A landscape with many peaks, sampled at points; each row gives a point and its height.
A climber steps from a point to whichever of its 5 nearest points has the largest rise for the distance, and stops where none of them is higher. Distance is the straight distance between rows; heights are no part of it.
Z_564: [  9 -26  14   1 -10 -10  23  -5 -15   2  37  -6]  (h 63.2)
Z_327: [-23   9  35 -11 -18  16  40  77  14  29 -11  16]  (h 41.8)
Z_510: [ 12  -5  34  14  -9   1  27  66   4   7  15 -21]  (h 34.9)
Z_21: [ 17  13 -24 -11   1 -33  -8 -26  -7 -49 -31  -5]  (h 42.6)
Z_16: [ -5   4 -27 -15  13  11   1  50   7 -38 -39  44]  (h 43.1)
Z_382: [ 10  -4   5   3   0  -1  -3  63  12 -12 -18   5]  (h 12.2)
Z_130: [ 10 -22  31  13  -6  -2  35  25 -15   1  48 -21]  (h 34.6)
Z_404: [  2   5 -24 -18   4 -33 -13 -55 -15 -16 -14   3]  (h 48.9)
Z_587: [-15  30 -28  -2  13  -7 -52 -72   3  32 -26  -6]  (h 38.1)
Z_930: [  1  24 -35 -18  16 -33  -5 -54 -17 -43 -35   2]  (h 20.4)
Z_599: [-24  51 -34 -17  34  -8 -40 -79  -8  10 -46   5]  (h 37.9)
Z_663: [-20  33 -34 -21  23 -19 -24 -79 -13  -4 -37  12]  (h 36.4)
Z_142: [ -9  10  42  12 -11  20  39  74   8  27   6 -12]  (h 54.9)
Z_714: [  3 -16  41  18  -5   1  52  27 -10   4  52 -24]  (h 62.7)
Z_309: [ 24 -17   9   0  -4 -26   1   8 -14 -15  16  -3]  (h 67.2)
Z_555: [ -9   4  18   0   0  12  13  77   8  11 -12  15]  (h 47.0)
Z_44: [  1 -15  -8  15  -4  25 -38 -52  19  30  18 -17]  (h 63.3)
Z_809: [  2  -2  33  10 -10   7  21  76   7  15   1  -5]  (h 49.5)
Z_417: [  0   7 -15  17  -9  18 -46 -58  11  33  -3 -31]  (h 6.8)
Z_782: [ 21   7 -15   2   7 -14 -13  34   8 -38 -34  10]  (h 3.3)
Z_942: [  0 -30   0  -2 -11   4  -2 -30 -12  18  35   9]  (h 26.9)
Z_91: [-17   5  -4 -23   7  15  12  69   7  -8 -21  45]  (h 49.9)
Z_760: [  5  27 -21  13   3   6 -54 -67   7  32  -5 -44]  (h 30.6)
Z_538: [ 24  11 -20  -2   4 -15 -10   7   0 -49 -40   2]  (h 32.7)
Z_984: [-16  18 -33 -28  11  16  21  47  -6 -55 -29  66]  (h 62.9)
Z_606: [ 22 -16  19   9  -9 -16  13  34  -9 -13  13 -14]  (h 58.1)
Z_479: [ 26  -9  -8  -9  -7 -33   0   6 -10 -32  -2  -9]  (h 61.2)
Z_857: [  7 -22  -9  -9  -6 -12 -15 -34 -11  19  22   5]  (h 24.2)
Z_562: [ 18 -12  13  30   8  36 -22 -67  30  14  44 -77]  (h 33.6)
Z_12: [ -8   4 -26 -15   2 -13 -20 -64  -6  11  -7  11]  (h 47.1)
Z_638: [-23  45 -32  -3  25 -15 -48 -78  -2  24 -36  -8]  (h 41.0)
Z_916: [-27   1  11 -26   2   8  26  72   4  -3 -15  43]  (h 49.8)
Z_675: [  6 -25   7  -4  -9 -20   6 -10 -14   2  21  -4]  (h 60.4)
Z_35: [  9 -22   8  27  -3  41 -22 -43  23  31  33 -28]  (h 62.4)
Z_204: [-26  12  47  10 -23  30  47  80  19  42   3   6]  (h 22.4)
Z_28: [ -3  -8 -18   2  -9   6 -37 -56   4  28   1   3]  (h 18.9)
Z_508: [-17  26 -31 -16  16 -23 -26 -74  -8   4 -33  11]  (h 44.4)
Z_765: [-25  11 -13 -39   6  10  27  69  -5 -24 -22  47]  (h 54.6)
Z_969: [-22   1  24 -14  -2  15  29  77  11  20 -18  29]  (h 47.4)
Z_299: [  3  12 -30   0  12   6  -9  29  11 -50 -44  40]  (h 21.5)
Z_459: [ 17 -19  -5  -9 -10 -27   2 -16 -17  -9  15   2]  (h 58.7)
Z_229: [ 11  -3  35  19  -9   1  34  50  -7   1  28 -22]  (h 13.4)
Z_79: [ 11 -11  10  27  -4  40 -41 -56  23  23  31 -47]  (h 63.7)
Z_66: [  3 -31  28   7  -3   0  26   2 -15   6  57  -9]  (h 53.5)
Z_22: [-11  19 -30 -19  11 -25 -17 -68 -15  -8 -24  10]  (h 46.7)
Z_230: [ -2 -27   1   7  -6  18 -14 -37  -4  31  29   5]  (h 24.3)
Z_182: [ -6 -40  15  18  -1  28  14 -29   6  27  53   4]  (h 46.6)
Z_352: [  1 -29  11  27   2  42 -12 -35  28  32  43 -24]  (h 53.0)
Z_151: [ -5   3  -5 -14   7   7   0  59   9 -10 -24  34]  (h 39.3)
Z_627: [ -9  13  53  28 -19  25  49  70   8  23  25 -27]  (h 62.8)
Z_963: [ 22  -1 -16  -9  -3 -36  -5  -4 -10 -39 -15  -1]  (h 48.6)
Z_947: [  8  -5 -21 -13  -4 -32  -8 -38 -17 -19  -7   6]  (h 50.4)
Z_736: [ -3  -8  49  27 -11   8  55  50  -2   7  49 -33]  (h 48.7)
Z_622: [ 21  23 -28   6  11 -18 -13 -12  -7 -61 -48   6]  (h 35.9)

Call two points neighbours if one is among the 5 nearest of the other. Go from one point of each pair to the other, from neighbour to neighbour, staying as high as possible. Name the lowest point that can't be avoided.
Z_984, Z_79 -> Z_182
Z_309, Z_627 -> Z_736
Z_984, Z_309 -> Z_969

For each start below, name the point where the climber stops.
Z_969 -> Z_984
Z_930 -> Z_309
Z_809 -> Z_627
Z_91 -> Z_984
Z_327 -> Z_627
